The views of a scene show one set of named points, each view turned or mirrored, shifted and resized as a whole, with a little noise and some points left out.
(in the rows, 128 means zero)

Scene 1
View 1
<8>: [ 62 153 176 120 127 131 132 120 167 218 208 160 189  89 162 144 159 172
 235 153  72 135 195 201 141 163 148]
<151>: [ 90 113 148 191  88  99 118 142 203 180  74 116 132 102 126  88  77 112
 204  80 125  92 163 218 172 238 122]
<78>: [ 82 135 159 144 109 128 135 131 181 198 151 143 167  97 147 122 136 152
 215 126  93 118 166 197 157 187 136]
<238>: [140 116 112 126  88 143 181 110 161 148 143 108 160 128 155 143 122 113
 173  85 175 135 107 126 145 176 127]
<173>: [107 120 115  90  99 133 173  97 146 143 178 106 147 130 141 146 131 125
 198 106 158 159 136 170 156 155 136]
<196>: [102 153 166 129 116 155 160 127 174 219 198 167 206  89 178 152 178 182
 205 147  90 116 148 137 135 165 143]
<81>: [ 88 142 152 114 114 130 148 104 156 190 200 133 175 108 157 151 141 144
 212 122 115 153 173 176 138 158 138]
<155>: [ 88 104  93   6 113 155 209  87 127 120 224 111 133 135 127 160 187 172
 216 154 129 186 117 209 178 118 163]
<15>: [ 77 134 154 147 106 110 130 119 174 185 149 122 150 104 139 119 108 126
 216 101 115 129 181 213 153 191 132]
<153>: [ 90  94 112 103  97 130 169 133 180 143 118 118 124 118 118 105 129 154
 206 118 119 124 124 228 192 198 141]
<42>: [ 86 155 159  91 121 142 155  95 147 195 240 140 191 103 171 172 162 154
 221 143 108 166 176 165 129 134 144]
<205>: [123 134 136 155  94 125 154 104 163 175 148 111 167 122 161 143 102 101
 181  77 165 137 143 131 129 178 120]
<105>: [100 127 135 162  92  96 131 101 165 157 130  88 141 124 135 127  67  78
 201  57 167 146 174 183 144 192 116]
<25>: [ 90 124 143 166  92  93 123 112 174 166 116  97 133 117 134 113  67  88
 207  65 152 136 179 206 152 206 121]
<148>: [ 88 117 120  79 107 138 176 109 154 152 175 119 142 120 134 137 150 155
 212 128 126 150 138 200 167 159 145]
View 2
<196>: [163  87  63 122 121 135 156 126 132 103 181 114 149  94 121 128 173 136
 113 163 171 119 105 141 132 105 132]
<148>: [129  99  95 162 115 133 170 113  97 107 105  83 156 109 100 137 134 137
 157 172 122 129  88 133 100 110 162]
<8>: [149  57  74 146  99 151 146 116 113  94 181 130 133 117 124 122 156 147
 148 180 160 128  73 163 114  84 114]
<78>: [125  84  89 161 102 147 140 100 134 105 169 106 130 129 118 135 154 137
 118 197 127 141  97 156 105 103 145]
<42>: [144  88  79 143 103 133 174 132  86 100 156 121 144  86 132 121 148 148
 163 145 171 110  98 149 117  85 126]
<151>: [ 78 116 119 197  90 149 118  62 151 112 167  82 104 159 127 159 141 133
  81 236  72 171 122 162  84 114 175]
<25>: [ 62 130 130 209  74 142 133  69 120 109 158  85  99 144 146 150 124 143
 112 214  82 159 132 165  78 101 169]
<205>: [ 95 155 109 166 102 120 161 103 113 115 151  84 126  93 147 145 137 138
 104 167 125 126 160 143 106 112 168]
<15>: [101 101 107 179  90 144 141  89 115 105 160 101 118 134 130 140 135 146
 127 201 113 148 105 162  95  99 150]
<238>: [107 161 108 159 120 114 173 110 118 121 118  64 145  88 120 151 136 128
 104 162 117 124 158 125 103 128 184]
<153>: [116 101 105 176 117 141 150  91 125 117 107  64 150 140  83 150 135 129
 129 209  86 150  83 134  87 125 180]
<105>: [ 63 153 131 200  81 129 149  81 102 113 145  83 108 120 152 149 121 143
 120 189  96 144 152 158  84 102 171]
<155>: [157  90  92 155 129 125 203 137  61 110  55  79 187  91  70 129 124 138
 209 147 133 110  57 119  98 116 164]
<173>: [116 132 100 160 116 122 172 111 101 115 116  78 149  94 113 140 135 132
 141 163 124 124 122 131 104 117 168]
View 3
<205>: [171 149 122  88 160 132 158 138 148 125 125 118 156 105 100 137 148 155
 133 132 152 166 125 147 125 154 125]
<15>: [125 108 120  71 136 151 120 144 174 130  99 121 150  71  96 167 135 141
 100 146 178 143 125 138 119 159 127]
<78>: [116 115 114  80 138 141 112 152 144 142 102 127 146  74  93 178 116 138
 106 135 188 116 136 130 121 139 121]
<151>: [120 126 157  58 145 126 113 146 200 149  88 143 145  57  77 170 154 189
 104 194 184 166 120 137 103 125 145]
<25>: [144 118 139  64 142 148 134 136 205 129  99 123 154  72  91 146 159 166
 106 171 163 187 113 148 114 161 141]
<238>: [183 162 134  94 175 132 179 150 123 135 132 128 158  99 124 134 148 169
 144 116 149 150 131 135 132 137 124]
<42>: [139 106  75 106 133 164 135 145 111 111 123  99 151  96 118 160 104  85
 112  75 169 101 139 139 139 176 105]
<196>: [131 132  89 106 145 125 117 155  87 132 122 119 145 104  95 179  94 117
 124  95 183  84 148 135 129 135  99]
<173>: [164 129 126  90 160 165 174 155 135 127 123 121 153  80 143 146 137 146
 122 100 159 136 134 129 136 156 125]
<153>: [128 110 154  67 151 175 152 169 161 148 103 141 141  37 148 172 141 176
 101 131 177 123 135 110 126 129 137]
<148>: [143 106 124  81 147 182 159 160 139 130 113 121 147  59 155 163 127 138
 107  94 165 113 137 119 138 156 126]
<81>: [136 113  94  93 138 156 133 144 134 119 113 108 152  93 111 162 116 111
 109 104 172 118 133 141 130 168 114]
<105>: [159 126 132  69 149 148 148 130 198 120 108 118 157  83  98 133 161 162
 116 158 151 193 111 150 122 168 137]
<155>: [152  89 118  89 149 226 197 172 116 119 122 115 145  44 210 159 120 117
 101  43 159  89 144 103 158 176 121]
<8>: [105  96  81  94 124 150 100 146 124 125 104 110 143  84  93 185  96  95
  98 107 191  91 142 135 125 159 108]
View 4
<238>: [ 59 123 157 138 127 141 106 151  98 177 171 128  92 110 146 107 153 157
 162 127 121 121 140 118 102 125 146]
<148>: [ 77  93 165 106  89 127 119 153 136 141 191  90 137 108 130  86 127 144
 120 133 128 154 140  95 123 119 119]
<196>: [ 81 141 127 137 115 108 160 173 156 110 147  62 156 114 124 123 107 159
 144 105 121 123  95 139 131 129  88]
<173>: [ 64 105 157 124 106 138 114 151 123 152 176 109 117 110 142  96 139 147
 139 137 128 142 136 108 113 117 133]
<78>: [ 93 138 146 106 113 102 130 148 129 158 157  52 167 140 115 109 121 178
 131 107 110 145 134 105 125 109  94]
<155>: [ 68  46 181 103  56 147 127 168 158  96 223 109 123  74 138  66 119 102
 102 159 148 170 132  92 129 136 125]
<151>: [ 98 157 165  94 133  99  94 124  75 239 160  62 158 164 106 105 154 209
 150  96  93 139 183  80 108  97 112]
<25>: [ 81 144 147  94 128 126  93 119  91 220 150  90 143 168 134  97 168 199
 129 138 105 157 167  77 110  79 129]
<205>: [ 61 143 136 131 135 138 111 143 108 180 143 116 112 134 150 111 159 176
 152 135 115 131 132 115 107 102 138]
<105>: [ 68 142 138  96 129 144  89 118  96 214 139 117 123 165 151  94 179 193
 132 158 115 162 157  76 104  71 143]
<42>: [ 72 119 117 119  99 133 155 160 174  96 145  83 151 121 143 100 118 148
 113 149 132 158  90 120 132 105 103]
<153>: [ 91 100 191 101  93 108 102 146 103 187 209  78 143 116 108  86 132 158
 135 106 115 147 174  83 114 125 117]
<81>: [ 78 127 129 112 108 128 138 148 149 131 146  81 151 129 135 105 129 162
 122 140 124 152 115 109 128 101 107]
View 5
<105>: [ 52 147 138 123 111 113 153 141 114 146  74 151 141 163 174  95 189 127
 186  91 164  98 131 138  82 123 131]
<148>: [110 115 147 120 124 115 100 137 179 111 120 127 133 168 143 110 160 150
 138  93 164 102 124 160 109 111 168]
<15>: [ 70 136 137 129 145 124 130 128 131 125 114 121 136 167 152 100 176 132
 143 109 172  82 132 119  88 113 128]
<196>: [104 126 126 129 145 111  80 116 128 100 119 123 132 147  97 108 125 148
  93 126 168 104 164 151 103 101 141]
<81>: [ 97 137 122 125 136 104 110 127 132 107 118 121 140 157 121 102 158 149
 119 122 170  95 145 158  84 111 154]
<8>: [102 139 118 132 169 114 104 114 133  95 148  95 137 160 111 103 154 149
  88 141 176  77 144 135  81 104 145]
<155>: [152 104 144 111 103  96  81 146 226  92 132 117 136 179 139 113 155 173
 130  85 161 109 105 201 118 112 215]
<25>: [ 47 144 145 126 126 123 152 135 119 146  87 142 137 167 176  94 196 121
 180  93 166  88 128 116  86 123 118]
<151>: [ 34 128 161 136 156 153 141 125 125 151  92 145 128 165 179 100 182 105
 171  90 167  87 136  73 106 117  89]
<42>: [116 140 110 121 130  89 105 129 139  96 127 110 144 159 115 103 155 161
 108 128 171  91 139 178  78 110 175]
<238>: [ 78 120 149 115  96 110 105 136 136 139  62 171 132 146 143 108 141 133
 166  76 155 133 150 167 115 114 142]
<153>: [ 87 103 167 126 136 143 104 133 188 127 113 135 123 177 168 109 166 128
 153  77 161  98 117 115 128 110 141]
<78>: [ 82 127 140 132 157 132 107 117 134 116 122 119 132 159 133 105 156 134
 121 116 171  87 143 116 100 106 121]
<173>: [100 121 143 117 105 108 103 137 157 120  91 148 134 158 141 108 152 146
 149  88 160 118 138 169 106 114 161]
View 6
<148>: [113 109 115 112 141 118 102 123 153 118 127 146 149 136 158 140  99 157
 127 107 107 149 146  88 131 127 125]
<238>: [104 137  92 119 160 121  97 145 157 133 157 118 159 104 139 143 112 167
 114  97 115 129 121 127 115  99 110]
<81>: [104 113 115 113 138 148 119 143 161 118 120 143 134 139 155 133  96 142
 137 135 106 136 141 111 151 122 103]
<151>: [ 82 131  48 107 180 145 114 110 103 157 172 130 190 162 182 124  91 156
 169 139 110 145 141 138 130  93 117]
<173>: [106 121 107 117 151 124  99 137 160 121 139 135 148 119 147 145 103 165
 119 104 109 139 134 105 125 113 115]
<42>: [112 105 135 113 123 151 124 155 177 107 106 147 115 138 149 133  96 135
 128 133 107 131 140 103 157 132  99]
<196>: [119 123 114 110 108 152 135 158 151 119 124 139 130 142 143 108 100 107
 121 123 113 145 120 128 154 138 103]
<78>: [104 117  92 107 138 148 125 129 130 132 137 144 153 159 167 117  93 132
 146 134 109 147 138 121 146 123 113]
<25>: [ 78 124  68 113 191 146 102 122 136 144 156 129 173 142 177 145  93 178
 165 143 107 129 152 125 133  86 105]
<8>: [108 104 117 106 119 160 135 138 148 118 112 155 128 166 165 114  89 116
 147 148 105 147 144 107 166 137 103]
<153>: [107 119  84 109 152 111  99 104 123 135 152 144 175 147 169 131  95 159
 136 100 110 162 145  96 117 119 138]
<15>: [ 90 114  80 107 164 152 117 117 129 136 141 143 162 162 179 130  88 153
 164 149 106 142 153 116 144 108 111]
<205>: [ 93 137  89 118 169 142 109 150 159 135 151 121 154 116 146 143 105 165
 134 123 111 120 125 137 130  92  96]
<155>: [130  92 148 114 125  95  86 119 175  99 110 158 133 125 148 157 105 167
 105  88 103 157 155  51 121 140 141]
<105>: [ 79 128  74 113 194 144  99 131 149 139 154 126 166 129 166 153  97 187
 157 139 108 120 147 127 129  82 102]

In a view up to two points have been moved. Name them for each view, in the order of its rows, or write -.
view 1 -> <173>
view 2 -> <25>
view 3 -> <238>
view 4 -> <105>
view 5 -> <196>, <42>
view 6 -> <15>
